Each row is a point on a landscape with many valleys, with its height.
From any point a ball takes the steepest step (drop divided by distance) to one of its 6 nearest points. It stops when none of these is lower. Distance is the straight distance between rows; heights are no part of it.
k823 h=53.7: [147 158 196 141 148  87 136  98 132 157 172 137 175  78 127 169 146 107
  89 123 144 100 164  77 151 122  52 134 111  44 169 148 179 115 111 112
 112]
k310 h=52.3: [119 103  89  88 144  96  65 124 196  50  87 142 109 138  75 154 124 150
 161 126 132 183 133 198 132 121 157  86 124 153 148 139 145  82  65 117
 116]
k984 h=42.7: [141 121 100 108 158 144 150 145 102 170 135 158 122 145 184  82 104 150
 121 142 121 115 138  81 126 125 142 147 151 155  99 113  79 142 171 132
 150]
k695 h=34.0: [102 201 184 159 133 137 152 138  58 195 176  85 188 105 124 112 110 117
  93 180 130  94 165  83 154 172  82 138 122  98  94 116 130 154 156  83
 126]
k253 h=33.3: [111 123 163 164 153 105 127 129 142 112 142 129 165  98 137 190 146 166
 167 133 158 112 119 133 137 107  81 151 114  79 184 150 154  94 110 142
 122]
k704 h=34.7: [ 94 194 186 152 134 130 144 141  46 208 165  84 178 112 117 103 104 121
 100 169 109 101 157  71 139 172 109 140 116 113  93 107 127 162 162  67
 136]
k943 h=56.0: [104  90  90 114 128 171 133 135 135 114  87  96  93 156 133  75  99 112
 124 100 149 132 119 157 104 121 146 108 169 136  88  82  92 164 149 160
 122]
k298 h=32.3: [101 124 169 159 161 115 130 141 146 120 145 133 153 109 123 185 157 162
 171 137 147 106 105 145 139 102  96 156 118  80 180 156 153  94 113 152
 129]
k163 h=31.4: [118 132 159 148 151 119 128 112 118 116 164 133 176  76 146 163 160 134
 104 145 119  91 113 122 146 118 104 151 112  99 174 137 154 123 111 122
 136]
k729 h=39.2: [117 120  73 128 113 153 149 137 113 119 130 137  96 112 141  84 142 154
 141 133 101 155 130 127 149 115 118 134 122 128  97 135 126 141 154 147
 133]
k979 h=34.6: [135 113  85  98 158 148 142 150 104 162 118 153 117 148 159  79 114 141
 125 134 116 119 134 111 125 117 132 134 152 130  76 113  70 161 160 140
 145]
k964 h=32.2: [114 106 154 164 145 130 124 119 146 124 143 123 160 102 129 187 141 147
 161 145 135 106 108 133 141 102  96 145 123  88 176 152 135 107 111 148
 137]
k588 h=22.7: [139 114  98 103 130 148 147 187  73 171 120 168  84 166 129  76 106 100
  85 104 106  93 150 103  98 174 156 130 124 169 107  84  71 177 157 134
 149]
k985 h=66.3: [133 146 116 143 114  77  84 108 182  83  92 142 105 159  93 166 131 112
 162 115 134 159 110 169 126 103 115 100 126 118 149 170 122 103  72 162
  97]
k692 h=55.8: [136 173 132 149 136 155 143 126 113 148 135 136 145  88 144 111 163 110
 103 139  85 130 105 112 108 117 134 150 117 109 139 142 154 125 154 132
 138]
k332 h=27.2: [128  61  90  82 145 120  58 140 193  66  72 138 153 147 118 126  92 134
 153 120 114 167 101 179 128 104 181 122 128 178 146 102  91 105  86 152
 103]
k888 h=40.4: [102  89  79 109 140 157 145 141 112 121  95 132  96 156 149  68 122 130
 122 125 123 136 122 131 125 112 109 121 166 129  70 113  89 147 155 146
 131]
k869 h=44.8: [139 167 132 116 147 157 171 127 114 160 147 149 140 127 167  86 127 147
 133 129 109 147 136  88 111 110 150 159 130 126 112 107 108 126 180 147
 151]
k731 h=29.1: [137 104  95 100 135 100  69 128 187  72  96 126 137 153 134 145 104 138
 142 102 141 176 123 162 137  99 139 120 141 151 137 139 124  95  71 174
  91]
k836 h=66.0: [149  92 107 152 118 151 115 119 120 112 152 116 116 115 134 159 116 113
 163 133 117 136 124 131 159 105 113 131 124 123 138 161 115 123  95 156
 142]
k656 h=34.8: [118 131 144 172 119 116 111 127 161 123 115 126 122 142 105 184 127 131
 182 136 137 124 108 146 146 104 104 140 121  91 163 167 119 103  97 178
 132]
k727 h=36.4: [134  68  92 111 111 176 109 130 169  69  92 108  85 161 122  73 110 112
 105 108 120 175 105 186  91 139 201 125 140 188 146  92  96 146 111 153
 113]
k594 h=35.4: [123 204 192 164 130 126 173 135  85 197 150  92 196  83 116 109 118 140
  91 159 154 121 149 101 152 151  79 141 129  78 102 130 140 109 180 109
 122]
k515 h=27.0: [141 127  92 100 139 149 162 160  80 183 122 168  99 163 158  87 110 136
  91 133 117  97 137  88 119 159 139 141 136 178  97  96  62 155 157 125
 146]
k507 h=28.7: [119 123 174 173 147 103 128 135 174 122 150 127 115 115 106 187 171 174
 170 137 152 104 101 154 132 109 101 107 109  69 179 187 158  81 109 134
 118]
k838 h=32.5: [107  78  79 123 106 153 132 143 132  92 102 103  87 131 129  74 123 131
  91 118 141 142 114 162 130 130 124 118 156 149  88 124 119 141 134 153
 114]
k755 h=27.6: [136 145 104 115 133 142 150 186  78 189 136 144  82 167 140  97 104 122
  74 138 106 102 134  82  96 179 159 184 116 189 113  98  87 148 181 112
 134]
k921 h=45.0: [125 129 101 124 142 147 149 144 119 122 131 151 106 126 167  79 138 164
 125 118 101 146 134 118 137 105 114 132 131 120  92 144 111 136 165 143
 149]
k580 h=38.3: [134 195 164 144 113 144 157 112 121 182 129 117 175  92 140 108 135 106
 102 135 126 121 114 107 109 130 120 149 144 106 119 119 138 114 184 125
 134]
k72 h=50.6: [135 126 136 164 120 106  93 123 169 103 115 129 112 149  83 172 123 117
 183 139 137 141 103 145 137  94 108 116 133  96 154 184 118 106  90 176
 121]
k47 h=5.5: [128  81  82  94 144 159 145 147  71 151  98 157 115 165 155  85 103 107
 128  98 127  99 141 126 110 144 152 102 142 157  78  86  72 191 142 141
 153]
k60 h=34.5: [120 135 192 157 150  95 115 106 187 113 175 115 108 115  89 180 170 170
 173 142 167 101 113 139 123 119 115  92 108  73 174 198 185  64 102 108
 116]
k519 h=18.4: [129  58  75 107  96 144  89 123 150  82 104 116 120 132 135 104 101 127
 102 122 145 153 116 188 120 136 164 120 150 176 130 129 109 155  79 147
  91]
k913 h=33.5: [117 199 173 130 102 121 159 136  61 202 158  89 158 125 127 101 119 103
 112 137 109 107 159  59 119 179 132 152 124 136  88  88 140 168 176  82
 134]
k796 h=26.2: [123  93  89  98 153 160 149 147  89 156 101 137 119 174 157  82  99 121
 121 115 127 113 143 121 120 133 135 114 164 147  75  96  70 166 149 145
 142]
k816 h=44.9: [134 161 144 151 132 134 135 116 119 139 141 125 161  74 141 126 172 116
  77 140  96 107 106 123  98 122 127 136 115 106 149 143 167 124 155 113
 133]
k981 h=75.2: [139  63  98  76 116 174 144 160 139  95 104 110  88 189 149  85  89 157
 134  72 162 129 130 146 122 125 201 109 142 196 109  31  85 191 146 140
 154]
k522 h=35.1: [110 119 163 159 154 117 127 111 125 116 150 138 166  95 141 173 153 146
 152 148 143  99 114 129 149 106  90 160 110  98 183 142 149 116 108 146
 140]
k417 h=65.2: [150 113 128 151 111 130 106 107 156 109 125 109 119 131 121 171 111 111
 181 122 138 136 121 150 146 102 103 130 130 113 157 154 108 103  90 188
 120]
k612 h=49.8: [140 140 123 154 133 153 142 109 110 121 147 130 126  79 136 140 151 125
 134 151  78 110 108 121 141 115 129 149  97 121 146 160 142 132 141 127
 141]
k683 h=50.9: [116 184 162 154 115 134 151 121 116 178 117 120 176  81 120 108 156 117
  70 137 122 128 119 119 115 125 100 156 132  89 135 131 154 113 179  96
 116]
k744 h=39.4: [113 103  80 121 148 166 143 142 110 137 100 140 105 154 150  71 115 132
 135 135 119 127 129 125 126 101 122 128 152 120  81 115  93 146 160 145
 135]
k255 h=54.0: [145 100 102 145 118 162 148 112  99 101 146 125 109 101 139 117 137 123
 140 143  89 139 127 134 155 111 114 128 109 126 139 155 134 128 120 135
 141]
k405 h=27.5: [146  83  72 128  87 135 120 128 112  87 140 117  89 118 134 116 114 136
 114 127 127 151 137 153 161 114 118 121 136 143 104 147 124 137  98 140
 125]
k108 h=38.4: [125 105 135 153 141 141 130 103 115 126 161 128 156  92 148 172 141 131
 147 151 119 105 104 130 141 116 111 154 105 118 159 144 127 121  97 136
 145]
k786 h=25.1: [106 181 184 154 116 134 151 125  67 208 160  89 189 113 120 100 103 116
  95 166 139 105 162  85 145 169  88 148 131  97  89 102 127 140 165  83
 137]
k451 h=56.2: [131 138 115 127 135  75  82  69 179  72 107 147 113 138  86 202 166 106
 165 154 137 147 110 179 143 129 128  69 134 123 134 180 104  97  42 110
 113]
k909 h=28.0: [127 180 152 122 103 143 158 108  75 191 158 113 145 126 150 111 122 117
 120 133 123 120 150  55 116 152 145 161 139 150 105  87 138 142 162  93
 151]
k166 h=47.4: [132 189 173 164 102 113 151 138 116 185 152 101 174  71 112 107 139 134
  68 134 137 121 136 108 153 152  79 140 115  67 114 151 157 111 188  96
 133]
k649 h=49.7: [149 155 122 109 135 147 160 145  92 177 156 149 119 155 176 100 111 149
 102 134 122 111 137  68 124 144 159 170 137 174 107 103 102 142 169 110
 141]
k232 h=26.3: [125 185 153 114  94 114 164 167  74 184 159  98 132 145 142 105 123 125
 112 137 114 102 150  63 112 162 144 173 120 173 101  88 155 159 189  78
 136]
k862 h=57.3: [120 162 221 161 175  90 154 104 164 139 133 146 146  87 105 204 180 130
 136 112 143 114 132 118 116 137  52 106 121  34 158 190 198 115 110 116
 111]
k46 h=69.5: [133 129 124 156 116 103  84 111 176 103 104 129 107 154 101 182 127 108
 174 111 141 159 112 151 132  97 104 110 132 104 146 175 122 107  89 175
 107]
k226 h=54.3: [138 165 108 129 141 156 162 133 115 141 129 153 114 122 170  87 147 154
 124 132  94 145 121 107 132 105 133 140 134 114 118 130 113 124 168 149
 154]
k406 h=28.3: [129 116 133 131 123  55  96  84 206  85 149 143 110 143  86 188 161 137
 162 168 147 107 103 167 146 107 115  75 126  93 147 194 108  86  75 116
 116]
k328 h=39.1: [143 184 148 140 125 155 153 116 112 177 132 131 151 119 155 110 147 122
 106 125 107 137 118  98 100 119 137 156 139 118 121 122 134 116 171 137
 143]
k457 h=43.2: [136 171 163 155 108 127 145 110 120 159 141 138 168  69 132 127 166 123
  68 146 110 104 104 114 115 121 103 145 108  92 143 144 160 119 164 104
 130]
k830 h=40.6: [138 128 128 146 132 148 135 116 114 131 147 133 155  86 140 149 167 122
 116 147  88 109 109 129 129 114 127 136 102 119 154 151 144 135 130 114
 148]
k902 h=52.5: [121 134 206 165 171  91 137  87 164 122 150 107 126  95  93 210 192 129
 149 126 149 112 104 136 112 136  85  74 115  65 161 190 207  96  94 110
 100]
k354 h=50.5: [125 118 203 159 173 101 130  83 181 114 180 119 110 105  92 205 182 136
 154 143 160 101 106 132 114 144  89  72 115  66 177 202 190  82  92 106
 104]
k101 h=21.9: [145  69  89 120  86 134  94 114 130  80 128 113 116 121 138 115 102 131
 107 116 151 153 122 159 154 111 124 130 140 157 117 140 104 131  84 151
 101]
k891 h=75.4: [158 110 104 131 102 129 100 113 146  93 125 121 118 142 125 158 101 102
 170 105 139 150 130 136 159 101 107 118 138 121 125 153 122 100  82 185
 103]
k74 h=16.4: [137 143 157 142 125 112 120 107 134 135 163 131 175  63 142 156 171 121
  86 129 117  93 132 120 138 103  88 143 108 113 169 148 174 113 132  95
 132]
k64 h=54.5: [137 107 116 148 135 165 135 115 102 120 155 134 115  91 130 146 147 120
 139 146  87 124 122 137 144 122 132 139  98 127 144 162 137 135 105 130
 145]
k824 h=50.1: [123 151 199 145 156  86 142 109 140 124 158 136 186  88 137 192 164 132
 131 114 153 113 161 102 139 123  48 138 123  53 181 140 187 110 110 116
 118]
k934 h=60.1: [140 135 103 131 124  95  75 117 188  76  95 143 108 157  88 167 125 110
 151 103 127 174 115 166 133 103 120  99 129 124 145 159 132  93  64 161
 106]
k9 h=36.5: [110  75  74  71 101 146 146 191 104  71  87 143  67 179 152  93 105 147
 101  85 133 119 127 156 107 166 201 150 133 211 119  18  64 218 176 133
 159]
k494 h=7.2: [130 191 167 138 117 150 159 113  80 213 151  99 177 115 139 116 110 110
 117 152 137 124 140  85 131 160 121 151 143 113 111  97 135 147 162  94
 137]
k357 h=42.5: [147  98  90 138 112 149 145 124 103 107 138 134  91 105 135 107 141 135
 134 132  94 144 129 129 159 110 127 119 112 126 119 153 131 131 128 143
 141]
k488 h=84.5: [118  80  86 101 121 188 140 134 145  93  96 108  89 178 151  77  89 120
 140  84 139 132 122 150 101 110 183 115 157 159  98  62 106 169 153 162
 136]
k946 h=56.1: [151 152 114 114 149 145 154 129 107 164 148 151 130 141 191  88 119 157
 127 131 125 127 125  86 132 117 144 152 131 142 111 112  99 131 173 136
 147]
k142 h=26.5: [125 192 159 134  96 138 155 126  63 198 164  99 148 137 136 104 115 106
 117 142 124 108 147  69 120 176 133 165 121 147  91  90 153 155 171  80
 149]
k447 h=39.8: [123 150 208 148 160  95 135 115 168 114 148 112 120 105  93 198 180 157
 163 131 158 108 116 136 109 128  93  99 114  62 176 186 193  85 100 108
 117]
k202 h=35.6: [123 138 174 147 150 101 130 100 134 127 172 142 192  75 155 178 158 138
 109 124 137 102 150 103 131 104  78 151 108  77 170 148 178 110 116 104
 126]
k476 h=52.6: [134 175 161 153 102 112 139 118 125 169 141 122 169  67 116 124 145 123
  58 147 125 107 131 102 149 118  95 123 120  85 133 149 170 111 170  94
 120]
k530 h=67.6: [140 128 112 129 130  83  82 106 192  59  89 134  99 159  90 166 141 117
 153 117 127 184 118 171 135 113 128  87 122 133 146 173 138 101  57 135
 103]
k779 h=57.9: [138  86  88  74 150  98  76 113 198  57  94 142 100 148  67 180 118 160
 195 144 137 190 138 199 142 126 164  69 135 158 145 152 139  67  50 107
 142]
k740 h=49.4: [122 135 118 124 120  73  79  90 182  77 102 151 109 150  81 182 149 103
 150 135 133 151 103 172 140 120 125  78 125 132 149 173 118 107  52 130
  97]
k712 h=28.1: [127  88  88  86 155 112  51 133 195  67  74 141 148 148 125 130  88 148
 153 106 132 171 133 177 128 101 150 120 129 167 137 117 121 104  75 163
 100]
k537 h=31.3: [122 131 148 140 135 132 118  99 109 131 155 130 168  73 141 157 164 122
 111 146 109  90 109 134 133 110 102 150 104 120 159 144 149 122 131 105
 144]
k439 h=33.4: [117  93  68 124 107 141 135 142 119 105 123 118  86 126 131  83 125 146
 119 126 120 153 125 147 140 118 112 121 141 128 100 145 122 136 133 149
 116]
k525 h=38.0: [115 110  75 127 137 143 155 147 120 126 113 133  97 135 151  71 119 143
 121 131 114 148 138 133 133 105 115 134 138 120  93 137 104 143 158 151
 133]
k403 h=64.0: [122  87  94 100 126 182 131 142 170  86  96 101  77 170 136  67 104 112
 124 100 137 165 113 152  92 129 186 113 154 172 109  72 107 156 129 161
 128]
k477 h=42.3: [113 144 196 154 165 105 149 132 153 123 138 143 155 103 118 190 175 152
 159  98 144 115 135 124 121 117  74 132 117  55 181 166 197  87 119 124
 125]
k747 h=35.2: [116 189 168 136  99 114 162 153  56 195 158  79 152 122 123  88 121 101
 119 128 101 112 155  64 121 185 136 163 104 148  79  92 161 168 176  85
 132]
k804 h=55.0: [136 142 119 147 127 168 141 128 117 112 148 139 116 102 143 116 153 125
 127 129  80 140 118 117 130 111 126 125 108 124 133 160 145 131 141 127
 139]
k279 h=57.8: [141 116  84  91 160  93  73 102 190  38  86 145  96 150  78 173 132 148
 171 132 129 190 136 190 135 130 150  75 128 151 145 152 146  85  45 102
 123]
k190 h=40.7: [125  92  88  80 108 139 155 181  87 102 111 154  81 183 149  84 113 109
 113  69 134 114 171 139 108 153 173 120 138 170  99  39  95 208 152 129
 153]
k861 h=43.1: [102 200 184 154 106 125 149 172  36 208 155  95 156 128 115  78 113 104
 108 138  78 106 162  69 129 175 126 153  87 136  74 103 152 176 183 103
 129]
k833 h=35.5: [140 119 179 154 142  91 126  86 188 107 183 128 113 118  93 185 168 160
 171 159 154 111 116 143 122 117 130  70 101  69 177 206 169  73  82 119
 120]
k6 h=44.6: [129  73  88  96 147 169 141 147  88 133 105 130 104 170 159  86 100 113
 132  92 145 117 147 130 122 128 158 113 152 168  83  60  93 194 140 148
 144]
k349 h=49.5: [122 186 147 151 123 147 147 127 116 172 119 140 161  87 127 121 149 103
  97 138 109 126 114 110 103 122 139 146 129 109 125 129 136 113 180 121
 138]
k624 h=25.5: [109 125 146 164 129  84 113 129 174 132 125 142 111 128  92 185 151 158
 177 166 149 118  92 161 136 103 111 115 115  82 167 195 139  84 104 145
 112]
k678 h=67.8: [107  44  67  82 137  92  68 147 194  61  75 147  97 137  60 151 103 151
 183 149 146 184 140 203 139 121 184  89 139 159 148 144 124  71  68 108
 146]
k54 h=33.7: [108 182 184 142 110 131 149 146  46 203 158  84 154 119 111  98 110  98
 112 149 105  97 165  67 119 180 129 143 107 132  86 104 143 171 169  88
 142]
k196 h=29.5: [140  97  86  84 117 150 147 174  71 141 107 160  98 178 143  86 114  93
 102  81 124 106 161 127 106 157 158 115 130 159  91  63  73 196 137 142
 154]
k107 h=13.6: [122  83  98  83 133 155 151 157  80 111 113 146 102 175 149  86  96 101
 127  72 146  99 151 133 111 149 170 101 152 170  89  55  81 206 135 140
 146]
k39 h=27.8: [127 169 137 125  99 129 167 159  84 185 155 119 116 147 155 110 116 134
 103 133 120 115 141  60 123 168 152 171 128 184 106  84 151 140 188  92
 130]
k199 h=47.6: [167  87  91 128  93 139 114 103 126 102 144 122 112 119 132 152 106 129
 154 121 140 143 132 134 173 111 109 127 130 135 121 153 122 126  80 162
 127]
k185 h=42.1: [109 104  98  89 128 102  58 146 199  42  71 142 126 150  95 136 119 156
 147 110 130 183 131 188 132 100 146 110 126 149 152 130 132  87  77 136
 101]
k285 h=54.7: [110  77  87  83 147  93  58 148 204  48  69 141 107 147  77 145 109 158
 170 128 128 185 139 187 132 115 164 108 121 154 157 128 126  76  78 125
 115]
k375 h=15.5: [114 130 141 162 109  67  95 105 185 104 116 145  90 149  79 178 146 122
 169 163 136 120  97 166 145 111 114  84 123  98 163 201 114  97  80 127
 100]
k350 h=27.9: [122 127 165 162 125  83 112 126 187 113 148 132 100 129  92 178 160 173
 172 151 149 116 100 156 138 115  95 107 107  77 180 201 147  75 112 130
 110]
k189 h=31.5: [124 141 155 146 146 111 122 107 124 125 167 139 183  73 157 173 166 144
 113 138 132  90 121 116 144 112  94 149 109  87 164 138 169 112 131 115
 130]
k103 h=33.6: [134 138 107 108 130 134 154 166  86 192 137 156  98 151 152 100 112 148
  82 137 127  95 125  70 110 165 153 166 135 185 101  96  88 155 179 106
 137]
k789 h=52.2: [126  73  88  74 110 156 149 164  99  95 108 136  90 182 156  93  98 130
 132  63 149 110 148 149 122 143 185 114 146 190  97  32  89 213 152 132
 162]
k453 h=59.8: [128 119  99  95 142  91  78  96 186  42  88 147  98 145  81 180 140 136
 167 140 121 185 132 189 144 131 147  69 134 148 143 162 154  89  45 114
 123]
k340 h=42.6: [135  98 129 156 142 154 124 115 115 123 153 114 148 104 135 179 136 116
 164 149 121 114 107 137 152 115 101 148 118 115 162 158 124 121  89 154
 135]
k775 h=39.9: [132 140 128 137 110  79  93  98 183  81 105 143  99 150  81 185 135 102
 155 141 127 143  98 165 143 118 120  88 139 114 150 200 112  97  78 139
 105]
k618 h=18.0: [145 117  86  99 132 140 139 180  76 178 123 167  82 172 149  89 110 114
  92 120 115  92 149 103 103 164 158 142 119 171 117 101  67 175 149 126
 141]
k152 h=26.7: [121 195 170 144 119 147 154 115 106 200 134 111 186  99 129 116 120 100
 103 143 141 121 135  95 111 140 119 162 150  95 108 102 148 114 186 124
 135]
k440 h=33.2: [126 154 130 112 112 130 168 142  85 185 163 132 116 146 161 107 117 146
 101 132 117 109 145  64 117 164 155 173 128 189 109  97 125 139 183  91
 136]
k65 h=20.9: [136 179 166 135 114 142 154 109  77 204 156 109 157 119 148 117 125  99
 119 143 129 119 149  65 109 161 129 153 143 136  99  91 135 143 159  97
 142]
k174 h=88.2: [134  77  95  92 124 177 143 150 147  94  92 107  89 181 151  79  81 144
 149  78 160 136 123 146 104 124 194 115 159 176 106  36  86 179 140 143
 142]
k850 h=57.2: [126 139 217 169 185  94 152  88 161 132 134 134 134  99  99 214 190 130
 143 120 140 101 110 120 111 136  57  77 122  48 149 193 201 124 110  92
 102]
k306 h=14.8: [146  51  92  84 117 144  85 133 164  88  97 125 138 140 130 108  96 123
 114 117 131 157  91 190 126 126 183 115 141 184 148 129  96 129  69 154
  97]
k134 h=50.7: [137 154 191 145 162  88 139  99 138 143 165 154 179  86 137 182 149 106
 108 114 150 109 158  90 135 119  49 139 104  56 170 139 178 107 110 117
 127]
k21 h=35.3: [137 169 119 115 106 123 161 172  79 183 153 123 110 148 149 104 115 147
  89 131 121 107 139  63 113 173 147 179 130 186  98  91 137 147 197  98
 138]
k700 h=11.1: [137 181 154 125 131 149 163 102 103 186 150 131 158 137 168 106 120 124
 124 132 133 138 130  83 117 138 151 158 150 131 111 104 128 123 174 120
 142]
k702 h=40.1: [122  78  92  90 151 114  53 155 206  61  69 141 133 149 106 124  99 166
 164 120 130 176 119 194 133 107 161 118 123 165 140 127 120  85  84 140
 104]
k218 h=25.0: [151  96  99 114 116 113  87 113 161  82 106 124 142 143 146 135  95 127
 126 106 155 154 132 157 146  98 133 128 143 162 137 134 122 113  74 178
  92]
k950 h=18.3: [138  66  96 101 125 131  77 124 171  85  98 137 153 138 135 128 102 139
 119 120 142 158 107 174 134 116 169 124 153 178 135 113 100 123  69 151
  99]
k571 h=31.0: [129 147 157 152 120 112 126  93 116 140 145 135 171  73 143 141 175 122
  70 139 119  88 120 113 131 110 103 143 113 104 151 146 166 118 153  98
 125]
k583 h=41.9: [106 197 181 161 125 120 156 156  38 210 163  90 161 126 110  93 108  98
  97 153  86  86 158  69 127 179 104 137  94 132  85 110 137 171 170  75
 142]
k269 h=25.3: [116  70  73 113 103 166 120 131 151  85  94 106  94 151 119  81 111 104
  91 117 138 154 108 181 101 137 152 116 161 171 113 110 115 158 118 149
 105]
k234 h=42.9: [126 194 178 160 100 126 155 128 110 194 132 106 181  77 121 105 125 129
  74 145 141 122 136 116 133 142  87 143 125  73 113 131 150 102 198 105
 114]
k735 h=62.2: [104  47  69  87 145  93  56 148 196  52  59 142 109 145  69 141 108 144
 175 142 123 190 122 196 133 120 175 120 125 156 156 128 122  78  84 116
 122]
k570 h=51.6: [121 119  85  95 143  95  71 123 197  51  77 143 106 156  96 147 121 145
 162 117 127 185 130 189 131 111 147 104 120 154 154 145 138  79  71 139
 105]
k435 h=5.2: [127  85  74  87  94 135 147 184  75  76 106 140  70 190 147  91 111 132
 104  66 145 115 149 143 113 153 189 136 116 190 111  28  81 207 177 128
 151]
k363 h=79.8: [122  70  98  93 132 180 144 136 121 116  91 109  99 177 141  82  98 108
 142  72 150 122 129 134 108 137 165 105 158 172  86  45  91 191 143 142
 133]
k299 h=39.5: [114  85  75 111 120 171 131 132 141 101  89  96  92 156 123  68 106 117
 119 114 145 143 111 162 108 124 138 115 164 147 101  92 113 165 131 164
 122]
k461 h=34.4: [150 174 130 120 129 144 158 109 110 186 164 139 143 138 175 111 119 131
 111 139 128 124 140  79 112 140 153 167 133 149 111 103 124 119 169 109
 144]
k110 h=40.0: [145 167 174 150 116  98 129 104 120 145 175 124 167  63 121 127 162 116
  66 130 134  95 144  94 150 122  80 120 101  76 149 150 173 109 153  86
 113]
k240 h=21.4: [112 191 179 155 117 133 159 127  90 211 137  89 183 103 129 109 119 109
 107 166 152 118 148  90 125 156 104 148 143  99 105 106 134 128 164 107
 131]
k156 h=22.9: [118 187 183 146 106 134 154 119  59 209 158  96 174 114 126 106 112  91
 113 165 121  98 159  69 131 158 109 155 123 117  91  97 136 151 166  75
 148]
k450 h=70.2: [153 121 121 147 112 116  94 112 156  99 111 119 120 150 118 164 106  96
 175 113 137 166 122 142 141 100 118 116 134 120 143 155 120 102  88 186
 104]
k95 h=22.5: [132  97  81  94 144 151 150 160  85 162 109 152 102 172 153  83 104 114
 112 118 122  96 143 110 116 138 139 118 140 158  85  93  69 172 154 130
 150]
k931 h=60.2: [133 158 122 133 137 169 157 119 110 131 139 149 122 102 151  95 153 141
 122 133  78 135 126 115 121 106 148 138 113 119 124 142 136 115 148 136
 152]
k723 h=29.0: [112 110 151 177 126 116 119 124 153 128 118 127 138 120 110 179 144 139
 180 151 139 113 101 139 140 106  91 139 123  88 173 176 124  86 110 165
 128]
k252 h=14.7: [130 172 156 119 100 118 160 128  75 177 166 115 133 134 146 106 117 120
 111 124 131 108 142  64 121 165 154 165 127 161  96  87 151 141 170  84
 143]
k155 h=19.8: [140 133 119 137 126  93  79 114 170  78 102 137 111 148 115 157 109 119
 158 101 145 172 130 150 133  92 126 107 140 123 129 149 130  99  81 175
 100]
k501 h=27.7: [157  48  82  88 111 166 103 136 172  58 108 127 115 139 121  81  95 112
 127 107 110 175 110 184 108 136 210 105 127 195 144 113  76 154  91 151
 117]

For each start below, name the point where the ball stops.
k729 | k306
k255 | k306
k836 | k375
k453 | k306
k902 | k375
k735 | k306
k72 | k375
